Each scene shows the same named points in several views. A view is turned or mirrored, and shifted as a whole, has a little noise and may leave points out.

Scene 1
View 1
z_227: [ 10  21 -10  -6   3  15   3   9   5  17   3  -2   7   7  -7  18  -5   2
 -10 -11  -8   4   0 -10  11 -11  17 -15]
z_614: [ 21  19  -8  -1  -2   9   6  -1  16  19   7   2  -1   9   2   2   5  -3
 -13 -22   0  10  -5  -3  17  14   1  -5]
z_336: [  6   6  -7   4   2  13   2  -9   7   9   2  -2   1  -1   3   1   3   0
  -2 -12   0   5  -6   0  27  20  -4  -6]
z_429: [ -1  16   0  -1   4  12 -17   1   8  13   0  -3   1   4  -9   5  -1 -11
  -7  -6 -15   3   4   3   5   1   8  -7]
z_943: [-16  14   6   4   7   8 -48   0   2   4 -10  -1   3  -5 -13  -3  -1 -31
  -1   8 -30  -5  12  15  -8   3   7   1]
z_374: [ 19  18 -21   8  -1  25  -1   3   8  23   6   5  13  -4   3   3  -5   6
  -2 -14  -6  -6  -2 -10  27  13   9  -2]
z_561: [  3   4   0  -1  -7  -4   4  -3  -6  -2 -13   9  10  -1   2  11   8 -15
  -8 -15   4   6 -14  -2  11  10  -7  -5]
z_305: [-14  10  17  -6   8  -3 -22  -7  11  -1  -4  -8 -12   9 -17   5   7 -23
 -12  -3 -11  13   4  15  -3   0   1 -11]
z_319: [  7   7   3  -4   2   1   5 -10  14   5   2  -4  -9  10  -2   2  10  -8
 -13 -20   5  20  -7   5  14  10  -6 -12]
z_510: [ -3  -2  -9  -1   4  13  11  -8  -1   1  -5  -4   5   1   1  10   2   5
  -1  -9   9   6 -10  -5  34   9  -3 -18]
z_567: [ -6  15   5  -8   7   9 -13  -1  11   8   1  -7  -8  11 -13  11   1 -10
 -10  -6 -12   8   4   6   1  -7  11 -14]
z_758: [ -1  10   0  -4   0   3  -7   7 -10   1 -12   4  11   0  -7  17  -1 -11
  -5  -2  -7   0  -4  -4   4  -8  10 -10]
z_297: [  6  19   1  -5   1   5  -1   3  10  12   3  -3  -3  11  -9  13   1  -7
 -15 -13  -7  11   0  -2   1  -7  11 -12]
z_124: [ -6   2  -8   4   8  18  -4 -12   4   6   1  -6   2  -2  -1   2   1   3
   3  -2  -1   2  -3   1  32  15  -1 -12]
z_103: [  5   8   6  -1  -2  -4   0  -4   6   1  -5   6  -1   5  -3   7  10 -17
 -13 -15   0  13  -9   2   5   9  -6  -7]
z_877: [  4   1  -3  -1   1   3  14  -9  -1  -1  -6   1   2   1   3   9   8  -2
  -6 -14  10  10 -15  -3  24  13  -7 -13]
z_609: [ 11   7  -7  -1  -4   5  14   1  -4   3  -9   6  12   3   3  17   4  -1
  -8 -17   8   4 -15 -10  22   4  -1 -12]
z_570: [ -3   9   0   3   2   7 -20  -2   1   4  -6   0   4  -3  -7   3   3 -15
  -3  -3 -12   1   1   6   8   6   2  -4]
z_523: [-27  -1   2   8  12  16 -39 -12   0   0  -8  -9   2 -10 -11  -5   0 -16
  10  15 -20  -6   8  14  16  13   3  -5]
View 2
z_561: [-1  5 -1  1 -6 21 28  3  0 -2  0 -7  7 18 -9  6 13 -5 -5 -1  9  7  5  2
 -1 -2 -4  7]
z_609: [  1   5   1   7 -10  14   8   0   1  -5  -9  -5   8  20 -12   1   4  -9
  -5  -1  10  -7  11  -1  -3   4  -5   1]
z_429: [ -1  -4 -17 -12 -12  10  24   9  -4  15  -5   2   1   7   8  18  -5  10
   7  -2  -9   5   0  -2   4   7  10  -4]
z_305: [  2  -4 -18  -6 -22  25  41  17  -7  11   2 -14  -1   1  19  23  10  13
   9   9  -3  23  -3   4   5  -5   7  -9]
z_758: [ -5   3 -15  12 -15  15  24  -2  -5  11  -6   5   2  20  -5  16  -2   3
   2  -7  -6   8  12  -3   8   1   2  -2]
z_614: [  6  -2   5 -15 -11  16   6  -2   0  -5  -5  -8  11   9  -2  -3   6  -7
   0   4   4 -10  -6   4  -6   7  -1   0]
z_523: [ -5  -4 -26 -12   7  -5  48  40  -6  20  -7   4 -13  12   8  33   2  18
   7   0   9  21   6  -5   3   6   4   7]
z_374: [  1  -3  -4 -16   3  -4  -2   2   0   8 -14  10   6  13  -7   2  -8  -1
   3  -6  -3 -21   0  -4  -5  17   2   4]
z_103: [  1   1  -1  -5 -14  25  27   5   0  -1   3 -11   7  11   1   8  12  -2
   0   4   1  10   1   4  -1  -1   1   1]
z_510: [  3   1  -1   5  -8   1   7  17   1  -3 -17  -9  -1  15  -5   8   2   1
  -4  10  23  -6   8   2  -5   8 -11  -1]
z_124: [  4  -1  -5 -10  -1  -5  15  27  -1   5 -16  -6  -4  10   2  12   0   7
   0   9  15  -3   4  -1  -4  10  -6   1]
z_336: [  2  -1  -7 -10  -3   0  13  16   0   5 -13  -1   1  10   1  10  -1   4
   1   2   8  -5   1   0  -4  11  -2   2]
z_570: [ -3  -2 -15 -10  -4  11  32  13  -4  14  -3   1  -1  11   7  18   2   7
   4  -2  -3   9   1  -2   3   4   6   4]
z_297: [  3  -4 -10  -4 -25  19  13  -3  -4   8  -6  -6   6   4   8   9   0   6
   5   3 -11   0  -2   4   6   3   5 -12]
z_943: [ -8  -4 -31 -14   1  11  52  22 -10  26   3   9  -7   9  13  34   2  19
  11  -8 -16  25   2  -4   9   1  15   1]
z_227: [  0  -1 -13   6 -21   8   1  -7  -3  11 -15   2   6  10  -1   8 -13   5
   6   0  -7 -10   4   1   4   9   3 -13]
z_567: [  2  -4 -13  -8 -18  19  25  11  -4  10  -4  -7   1   6  11  16   5   8
   5   5  -3   9  -1   3   3   2   5  -6]
z_319: [  9  -3   1 -11 -18  21  17   8   1  -3  -4 -19   7   2   6   4  11   0
   1  13   6   3  -5   5  -4   1  -1  -4]
View 3
z_614: [-15  10  -7 -11  13 -12  11 -10 -18  -8   7  12  -1  18   3  13   2  -8
 -13   2   9   9  10  10  16  -3   3  10]
z_561: [ -2  -1  -6   6  13  -4   2  -1  -9 -17 -11   2  -3  19   5   7   4  -9
 -13  -4  19  -2  13   9   8   1 -12   4]
z_510: [-23 -15  -8   6  21 -18  -3  -5 -21 -18   1   7  -5  24  -5   5 -13 -16
 -15  10   8   1  -1  11   5   2  -9  13]
z_567: [ -8   8   3  26   6 -12  11   4 -11  -5   3   4 -13   8  -2   3   5  -2
  -1   3 -14   3  -4 -12   2  -4  -9  23]
z_374: [-30  -1  -7   4 -13 -11  -1 -31 -40  -4  -3  15   2  13   1   3  -2   1
 -13  23 -12   8   4  12  11   3   6  25]
z_943: [  8  -7  12  41 -28  -3   8   1   2   7 -15  -2 -19   7   2   6  13  10
  -3   2 -18  -3  13 -14  -9   7 -29  29]
z_570: [ -3  -2   4  21  -8  -8   6  -3  -9  -2  -8   3 -10  13   0   7   6   0
  -7   4  -4  -1  10  -3   0   4 -17  18]
z_124: [-20 -13  -3   7  14 -18   5  -1 -12  -2   9  10 -14  18  -8  13 -10 -12
 -10   8   0   2   2   2   3   4 -14  20]
z_305: [  4   4   6  28   7 -11  15  17   6  -1   5   0 -21  12  -3   9   8  -4
   1  -7 -10  -1   1 -15   0  -2 -21  21]
z_429: [ -8   5   3  22  -7 -10   8  -6 -13  -1  -3   4 -11   9   0   4   8   1
  -4   6 -13   2   3  -5   3   2 -10  24]
z_523: [ -8 -27   7  35 -17 -12  -1   2  -1   6  -9   2 -22  16  -7   9  -6   1
  -8  10 -14  -8  12  -7 -13  16 -36  31]
z_319: [ -8   6  -1  -1  19 -15  16   3  -4  -5  12   8 -11  17   0  15   1 -11
  -8  -4   7   4   6  -1  12  -3  -6  13]
z_877: [-14  -8  -7  -1  20 -13   3  -1 -15 -15   1   6  -5  23   0  11  -7 -14
 -14   3  17   1   7  10   9   1  -9   8]
z_103: [  1   6  -2   7  11  -6  10   2  -5  -9  -1   4  -7  17   3   8   7  -8
  -8  -6  11   1  10   3   7  -2 -10  10]
z_758: [ -5   1  -2  30   2  -3   1  -2 -17 -19 -18  -2  -2  14   6  -5   6  -2
  -6   4   0  -3   0   0   2  -3 -12  10]
z_227: [-17  14  -3  17   8 -11   5 -10 -30 -14  -3   5   0  11   3  -5   5  -3
  -2  13 -11   6 -10   1   9  -8   5  17]
View 4
z_305: [-15  -3   7 -19   7  -5  21 -11 -11   3   0  20  14  12 -14 -13 -10   2
 -12  10   3 -14  16  17   1  17  13  -8]
z_877: [  9  -2   1   6   3  -5  15  -6   0  -4 -13   4   3 -10   7   1  -6 -14
   5   0 -26 -11   0  18 -19  -2  -3 -13]
z_758: [ -9   5  10  -2  -5  -5  10  -9  -6   0  -6  12  12   4  -1   4 -17  12
  -2 -11  -7 -11  -9   6 -10   2  -3  10]
z_614: [ 10  -3  12   2  13  -7  19   1   5  -2  -6   7   7  -4  11   7 -15 -23
  11  11 -16   3 -13  16 -15   0   1 -11]
z_297: [ -6   0  16  -4  11  -6  17  -1   0  -5  -4  12  13  11   5   5 -19  -1
   2  12  -1  -4  -8  15   2   8   2   2]
z_567: [-13   0   8 -10   8  -4  19  -5   1  -2   0  13  11  15   0   0 -12   4
  -2  10   1 -10   5  15   7  11   4  -1]
z_374: [ -3  11   8   2   3  -4  16  10  21   5  12  -3  -4  -7  15  14 -15 -15
  16  -6 -15   5 -20  -1  -1  -4  -5  -2]
z_523: [-30  12 -16 -19 -11  -1  18  -7   1  15  20  11  -8  -3 -13 -11   0   8
  -9 -17  -9 -18  23   1   3   7  12  -8]
z_609: [  9   1  11   9   1  -6  11  -5   1  -6 -17   5   7  -7  12   8 -13  -7
   7  -4 -23  -6 -15  13 -20  -4  -6  -2]
z_336: [  0   5   0  -2   3  -3  19   2  10   2   3   2  -2  -6  10   1  -6 -18
   7   2 -20  -6  -1  10  -8   1   1 -16]
z_319: [  6  -7   8  -6  14  -4  22  -2  -1  -3  -9   9   9   0   3  -3  -9 -18
   2  16 -11  -5   2  21 -10   6   6 -16]
z_570: [-17   5   3 -12  -1  -5  17  -5  -2  10   8  11   4  -1  -5  -4 -12  -2
  -4  -7  -5  -9   0   4  -5   5   8  -3]
z_227: [ -2   4  12   2   3  -5  13  -3   8  -8  -5   4   7   7   9  10 -14   4
   6   0  -9  -6  -9  13  -1   3  -7   4]
z_124: [ -6   7  -9   0  -2  -2  19   1  12   2   2  -1  -8  -6   6  -1   0 -10
   5  -5 -22 -12   9  10  -3   1  -1 -15]
z_103: [  2  -4  11  -8   6  -6  17  -7  -9   2  -8  15  13  -3  -2  -4 -14 -12
  -2   4  -9  -8  -4  16 -18   3   8  -9]

In a view up to two points have been moved. Name them for each view, in the order of its rows, or write -.
view 1 -> z_614
view 2 -> z_336, z_567
view 3 -> z_374, z_124
view 4 -> z_227

Scene 2
View 1
z_742: [ -4  -4 -23  25 -30  -5   4 -15 -24  -8   9  -5  -1   8   6  18   4   7
 -20 -11   2  10 -11  -7  -3  -2   3 -25]
z_183: [ -6  -1  -3   7 -20  -1  -2 -17  -9  -2  -3  -5   6   8  -3  -4   4   5
 -13  -8   9   6 -14  -6   1  -3  -2 -19]
z_352: [ -3   3  -5  11 -23  -1   2  -6 -18  -7  -4   0  -1   7  -3  17   8   8
 -22  -7   8   1  -8  -7  -4   1  -1 -13]
z_608: [ 18  -8   7 -12 -17  -4 -26 -40   6   4  -1  -9  15  14  16 -31 -18  -2
  17 -20  -2  10 -12   3  16   0  16 -20]
z_903: [ 12   0  12 -18 -11   2 -22 -27   3   3 -11  -7  16  12   4 -21 -11   5
  15 -15  -5   9 -13  -5  11   2   9 -15]
z_284: [  1   6 -11  14 -28  -2  -1 -14 -16  -6   1   2   0   4   1  10   3  -1
 -22 -18  15   3  -5   4   3   3   3 -17]
z_652: [ 13  13 -11  -9 -23   7 -15 -28  -6   2  -3   0  14  -1   6   0  -8  -2
  12 -34   0  19 -10   7  11   6  10 -24]
z_763: [  3  -2  19 -11 -11  -1 -14 -17   3   1 -13  -6  11  12  -3 -14  -3   6
  -3  -4   8   0 -13  -7   6   0   2  -9]
z_448: [-17 -11  16  -9  -9  -4 -11 -27   8   5 -11 -13  15  11 -15 -38   1  12
  -7   3  11   7 -30 -18   5 -15  -9 -22]
z_844: [  6   6  16  -6 -17   0 -12 -11  -2  -2 -11   2   3   9  -2  -5  -3   1
 -12  -9  18  -8   0   3   7   7   6  -3]
z_269: [ -1  -6  -6  11 -24  -5  -6 -23 -10  -5   3  -6   3  11   6  -4  -2   5
 -14  -8   9   5 -11  -4   3  -2   4 -20]
z_705: [  8  22  -1 -18 -14  18  -8  -4 -12   2 -22   3  14  -3 -10  21   7   8
  11 -23  -7  15 -10  -5   5  10   2 -11]
z_72: [  4   0  19 -23  -6   4 -19 -20   5   7 -18  -9  17  11  -7 -20  -5   9
  10  -8   1   8 -17  -9  10   0   2 -11]
z_447: [ -3 -12   7   7 -20 -10 -11 -28   0  -2   3  -8   4  14   3 -23  -5   2
 -14  -5  16   2 -12  -4   7  -7   2 -18]
View 2
z_183: [-5  3 -2  1  2 12 -4  0  5  4  7  8  5 -4  5 11  3 -5 -3 12  0 -3 -6  3
 -7  8 -5  8]
z_284: [ -1   1   5  12  -1  14  -2   3   1   7  17   5  -6  -5  -3   3  -9 -12
  -1  20  -5 -11  -7  -7   0  11  -3  17]
z_742: [  4  -2   9  23  -2  24  -7  -2  18   7  16   7 -11  -8 -10   4  -9   0
  -3   9 -10  -3  -5   3 -12  15   7  21]
z_652: [ -1   6  -2 -12   6  13   8  -6 -15   0  -5  -3   0 -30  -9   0  -6 -13
  28  11  -9  -9   0 -14  -1   2 -16   1]
z_269: [ 1  5 -5  3  2 13 -4  5  4  2  4  3  2 -8  0  8 -1 -6 -5 11 -1 -7  3  1
 -8  4 -1 14]
z_903: [ -1  10 -21 -25   7   8   2   5 -16 -12 -15   0   9 -19   4  11   2  -4
  13   4   2  -4   3   0  -5 -10 -13  -3]
z_448: [ -9   5 -15 -22   7  -1  -2   0   8   0 -13  10  28  -1  18  25  30  -6
 -12   0  10   0   2  15 -19   6 -13  -1]
z_844: [ -5   7 -16  -8   2   6  -1  12 -16  -6   8   5   3   8  10   6  -5 -15
   0  20   7 -11  -8 -10   5  -3  -8   5]
z_608: [  5  14 -23 -28   7   5   7  10 -17 -14 -22 -11  11 -30   0   7   3  -7
   8   3  -3 -10  19  -7  -7 -13 -12   5]
z_763: [ -6   7 -19 -15   6   5  -3   7  -9  -8  -4   6  11   1  12  13   5  -6
   1   8   8  -5  -7   0  -4  -5  -8  -1]
z_705: [ -9   2  -2  -6   4  18   0 -11 -17  -1   6  17  -3  -8   1   4  -8  -8
  38  15   2   0 -30  -6   6   6 -19 -14]
z_72: [ -6   8 -23 -26   9   6   0   2 -14 -11 -14   6  15  -6  12  14  10  -5
  12   6   9   0  -6   2  -6  -7 -14 -11]
View 3
z_447: [ 14  10  -2   9   3 -19  -7   4   1  -3  -9  -9 -17   4  -1  -1  10  -7
  -1   5 -17  16   9 -22  -9   0   2   8]
z_269: [ 11   6   0   5   6 -21  -5   2   1  -4  -6  -3 -12   4  -8  -4  10   0
  -7  -2  -5  13  -1 -18  -6   1   3  -8]
z_608: [  6  33   8 -12   4 -19   0 -11  -1  -9 -17 -18 -18   8   3   2  13  -4
 -11  -7  -8  -6  19 -33  -9   2  18  34]
z_352: [  8  -5 -12   9  10 -12   3   8   1   5  -2  10  -2   8  -5 -13   8   1
  -7  -6   5  10  -9  -5   0   0  -1 -24]
z_903: [  0  27   1  -8   1  -8   5  -9   1  -4 -13  -9  -4  10   7  -6  11  -6
  -5  -5  -1  -7  11 -27 -10   7  15  29]
z_844: [  3   6 -13   4  14  -5   8  13  -1  12  -8   2  -6  14   0  -8  18  -3
  -3  -3  -2   1   8  -9   0  -3   6  18]
z_652: [  5  27   8 -19  11 -22   0  -7  -2 -11 -12  -3 -12   5 -13 -10   7  -3
  -7 -22  18 -10  -4 -17   2   6  23  12]
z_183: [ 11   5  -6   6   2 -15  -6   1   3  -4  -3   1  -6   7  -3 -13   7  -6
   0  -3   0  11  -5 -16  -7   4   1  -5]
z_742: [ 13  -2   2   3   6 -28  -9   0   0  -6  -2   4 -12   0 -13  -4   3   5
 -11  -7   2  18 -15 -14  -2   2   0 -38]
View 4
z_447: [ 10  -2   2  -5   0  13   4   5 -15 -12 -19   7   7   7  -4   3   9  18
  11  16  -4   6   8  -6  10  -2   8  -3]
z_705: [  8  -4   0   6  -8 -27  24   9  -2  12  -6  22  28   6   2  -1   9   2
 -23   4  19 -28  -8   1   1  23 -10  13]
z_352: [  7   6   5  13  -6 -11  21   9  -3   0 -16  -9  24   1  -6  -6   5   8
  -7  12  -7  -1 -13   4  -3   1  -3   2]
z_844: [ 11  -7  17   1  -7   1  13   5 -10  -7 -16  11  12  17  -3  -6  -2  13
  -3   4  14  -7   4  11   7   2  -8   8]
z_269: [  8   2   2   5   0   1  14  11  -9   0 -19   4  13   6  -9   1  13  10
   5  19  -2   3   0  -5   5   0   5  -6]
z_72: [ 14 -16  -3  -8   1   4  -2  -3 -15 -11 -13  33  19  13   8   9  12  17
  -6   6  12 -19   8  -2  15  16   0  18]
z_903: [ 11 -13   1  -9   4   1   0   0 -14  -2 -17  38  13  10   4  11  14  14
   3  13  17 -14  13  -4  19  15  -3   8]
z_183: [  9   1  -1   3  -5  -1  13  10 -11  -3 -15   2  18   4  -6  -2  10  13
  -2  12  -6  -2  -3  -5   4   3   5   1]
z_763: [ 12 -12   4  -3  -2   5   3   0 -13 -12 -16  19  18  14   4   3   5  16
  -3   6   7  -8   6   3  12   6  -2  14]
z_608: [  7 -12   1 -13   8   7  -2   7 -15   1 -21  45   0  11  -2  15  17  12
  14  20  25 -10  23  -8  24  12   0  -3]
z_448: [ 11 -11 -14  -9  -2  12  -1   0 -20 -19 -13  11  21   6   5   7  14  22
  -3   7 -10  -5   0 -14   9  10  14  12]
z_284: [  4   7  11   8 -10 -10  24  17  -5   7 -16  -5  11   4 -15  -6   8   6
   2  13   2  -1  -6   0  -2  -2   0  -9]

In a view up to two points have been moved. Name them for each view, in the order of its rows, or write -.
view 1 -> -
view 2 -> -
view 3 -> -
view 4 -> z_448

Scene 3
View 1
z_687: [ 16  -2   4 -21  -8 -11  13 -16  14   7 -23 -17   1  13   9  -8   4   1
 -13   3 -11  -7  -6  -2   4  12   6  -3]
z_842: [ 17  -4   4   1  -1   2  14 -15   4   4 -13   3  11  11   3  -8  -6   9
  -4   2 -16 -11   1   1  -2  12  13 -11]
z_670: [ 26 -15  -1  -1  -3   7  14 -27   7   7 -10   7   9  12   7  -7  -8   4
  -4   5 -16  -9   4   1   5  19  14  -9]
z_399: [ 13  -1  10   9  -1  -1  11  -9   1   6 -12   4   8   9   0  -4  -8  18
   1   1 -15 -16   8   7  -3  11  16 -14]
z_783: [ 15  -3   0 -14   5  -9   5  -8   3   5 -12 -14  10   3   5  -3   4  -1
  -3  -5  -7 -13   6   1   4  14  14  -3]
z_743: [ 14   2   5  -3   8  -6  13   4  -2   1 -12  -8  14   5  -2  -6   5   3
   4  -9 -14 -18   1  -1  -8   9  14  -6]
z_147: [  7   8   2  13  -2   7   3 -23   2   9  -9  10  16   7   2  -1 -23  21
  -4   1 -14 -12   9   4  -4   4  20 -18]
z_566: [ 17  -6  -3 -11   1  -5   0 -21   5   6 -10 -11  10   4   8   0  -5   0
  -7  -1  -7 -10  12   1  10  17  17  -5]
z_865: [  7   9   5 -10   1  -8  12  -2   4   3 -19 -12  12   9   0  -7   1   6
  -5  -6 -14 -12  -6  -3  -8   2  10  -8]
z_879: [  4  16   7   4   0  -1  14  -1   1   3 -18   0  17  10  -3  -8  -7  16
  -4  -5 -19 -13  -9  -4 -17  -5  12 -14]
z_387: [ 16  -1   2  -5   5  -3  11  -5   1   1 -12  -6  14   6   1  -6   2   3
  -1  -6 -13 -14   1  -1  -4  11  13  -7]
z_627: [ 14  -1   9 -15  -3 -14  19   0   8   4 -22 -15   3  11   2 -11  10   3
  -5  -2 -14 -13  -7  -2  -3  10   6  -3]
z_28: [ 16  -3   6 -10  -5  -7  15 -12   8   6 -19  -9   3  12   6  -8   2   6
  -7   2 -15 -11  -3   1   1  12   9  -6]
z_327: [ 15  -5   8  -5  -9  -6   9 -21   7  10 -17  -2   0  12   8  -4  -6  14
  -7   7 -13 -10   6   7   6  15  11 -10]
View 2
z_879: [  3  -6 -13  -9  -6   1  21 -25 -15  12  22   9  17   1  15  -5   1   0
   5   8  12   6   4  -7 -14   2   7 -10]
z_28: [  9  -5  -2  -2  10  -4  22  -6 -17   3   6  15 -10  -6   1  -4  -9   0
   5   2  -1   0   4  -4  -7   4  -1 -11]
z_687: [ 11  -8  -7  -1   5  -4  17   3 -14   9  -2  14 -12  -9   1  -6  -9   1
   6  -3  -6   2   1  -1  -2   1 -12  -8]
z_399: [  4   1   4  -9   3   3  14 -18 -26  -2  12  13   4   3   8   8   3   6
   2  13  11  -4   5 -11  -5   7  11 -13]
z_743: [  1  -4 -11   0   5  -5  13 -16 -25  -5  13   6  -1  -5   6  -8   1  -1
   6  13   4   3   4   6   3   2   0 -24]
z_865: [  4  -6 -14  -5   0  -1  15 -14 -16   9  13   9   5  -6   9  -9  -2   0
   5   7   4   7   2   1  -2  -1  -2 -11]
z_842: [  7  -5   1  -5   0  -2  16 -12 -23   1   7  14   2   4   5   8   0   5
   6   5   7  -5   4 -11  -8   7   1 -20]
z_566: [  7  -2   0  -1  -1   0   1  -1 -27   2  -6  12  -6  -3   5   8   5   9
   3   8   1  -4   0  -2  10   5 -10 -18]
z_670: [ 11  -6   8   0   0  -6  15  -2 -25  -3  -1  16  -5   6   1  16  -1   6
   9   1   4 -12   5 -14  -6  11  -4 -26]
z_783: [  3  -3  -9   0   3  -4   6  -6 -27   0   3   8  -5  -7   4  -3   2   4
   4  10   1   2   0   5  10   2  -8 -19]
z_627: [  6  -6 -11  -2  10  -4  21  -8 -16   5  10  11  -9 -11   2 -15  -9  -2
   6   4  -3   6   4   4  -3   0  -3 -11]
View 3
z_743: [  5 -10   0  -9   3 -11  -1 -12   8   7  10 -10   6   7   9   0   9  16
  10   7 -13   2   3   2  -3 -14   2  10]
z_28: [ -5   2  -4  -5   4 -10  -9 -22  11   4  11  -8   7  16   2 -12   7   9
   2  -1 -14  11  -4   9   5  -2  -4  -5]
z_627: [ -1  -1  -6  -4   4 -12  -9 -19   6   3  19  -8   5  17   2  -5  12  12
   0   2 -18  11   2   9   8  -6  -5   6]
z_879: [ -3  -5   0 -11  11  -6 -10  -1  12  -1   7  -6   0   1  11   1  -2  19
  14   6 -12   4  12   3 -16 -13   4  -6]
z_687: [-11   5  -2  -1  -5  -7 -14 -14   6  -4  21  -1   5  18  -5  -7   6   7
  -5  -1 -13  15  -1   9   9   4  -9  -1]
z_670: [ -9  -2  10  -7  -7 -11  -2 -24  15   3   0  -7  14  10   4 -15  -1   8
  13  -9   1   4 -15   3  -7   7  -3 -14]
z_147: [-10  -1   4 -14   4   2   0   1  23  -4  -8  -5   3   0  12  -9 -13  11
  14   7   0   2  -7  -4 -22  -4   7 -18]
z_399: [ -3  -2  -1 -14  10  -5   1 -13  20   6  -4 -10   4   6  14 -11  -1  12
  12   6  -7   3  -6   0 -10  -9   6 -10]
z_842: [ -6  -3   4  -9   2  -9  -5 -15  14   2   3  -7   7   7   8 -10   0  12
  12  -2  -6   4  -4   3  -9  -2   1 -10]
z_327: [ -9   4  -4  -9   1  -3  -2 -16  19   1   2  -6   5  14   6 -16  -1   5
   1   1  -7  10 -15   3   1   2  -2 -11]
z_387: [  1  -8   3  -8  -2 -10  -2 -13   8   4   9  -9   8   8   6  -1   7  14
  10   4  -8   2  -1   0  -5  -8   0   6]
View 4
z_842: [  0   7 -11  18 -12   5   1  -1   2 -20   8   9 -16  -6 -12  -8   8  -4
   3  12  -7 -15  -2  -3  -9  -8   7   3]
z_743: [  9  -5 -13  16  -1  12  -1   0   9 -16  12  -7  -9 -12 -14 -12  -2   4
  -4   8   7 -27   1  -2 -16   4  -6   2]
z_670: [ -5  11  -9  24 -12   3   4   1  -3 -24   5  13 -19 -10 -15  -9  10   0
   6  10 -10 -11  -7  -2  -7  -9  14   2]
z_387: [  3  -3 -11  17  -5  11  -1   2   6 -16  10  -1 -11 -10 -13  -9   2   1
  -3  10   5 -23   0  -1 -15   1  -1   1]
z_627: [  0 -10  -2  12   7  14   0  -8  15   2   9   5 -19 -11   0 -15   3  10
 -15   6  -6 -27  -1  -3  -5  10  -5  -4]
z_865: [  5  -8  -9   7  -4  13  -4  -2  15  -8  10   4 -12  -4  -5  -8   3  -3
  -8  12   5 -27   4  -2 -12   2  -5   0]
z_147: [ 11  16 -20  12 -22   1  -3  -1   5 -25  16   1  -9   0 -12   2  10 -23
   9  18  -7 -16   5 -10 -10 -14   0   8]
z_327: [ -1  10  -9  18  -9   4  -2  -4   2 -11  12   6 -16  -8  -5  -5  14  -4
  -4  10 -17 -13  -2  -9   0  -4   2  -2]
z_687: [-10  -7   1  13  -3  11  -2  -3   7   0   4  17 -21  -6   0  -9  11   3
 -13   7  -6 -14  -3  -2  -3   2   3  -8]
z_783: [ -4  -5  -7  20  -5  10  -7   6  -1 -10   8   0  -9 -11 -11  -8   9   5
  -9   8   6 -17  -2  -2 -10   2  -4  -7]
z_28: [ -1   0  -5  16  -2   9   3  -8   9  -7   8   9 -20 -10  -3 -12   6   5
  -7   6 -12 -21  -3  -4  -3   3   2  -1]
z_566: [ -7   2  -8  23 -13   6  -8   9  -8 -12   7   5 -10 -10 -12  -3  16  -1
  -5  10   1  -9  -2  -5  -7  -6   2  -8]

In a view up to two points have been moved. Name them for each view, in the order of its rows, or write -.
view 1 -> z_28
view 2 -> z_743
view 3 -> z_879, z_687
view 4 -> z_842, z_627
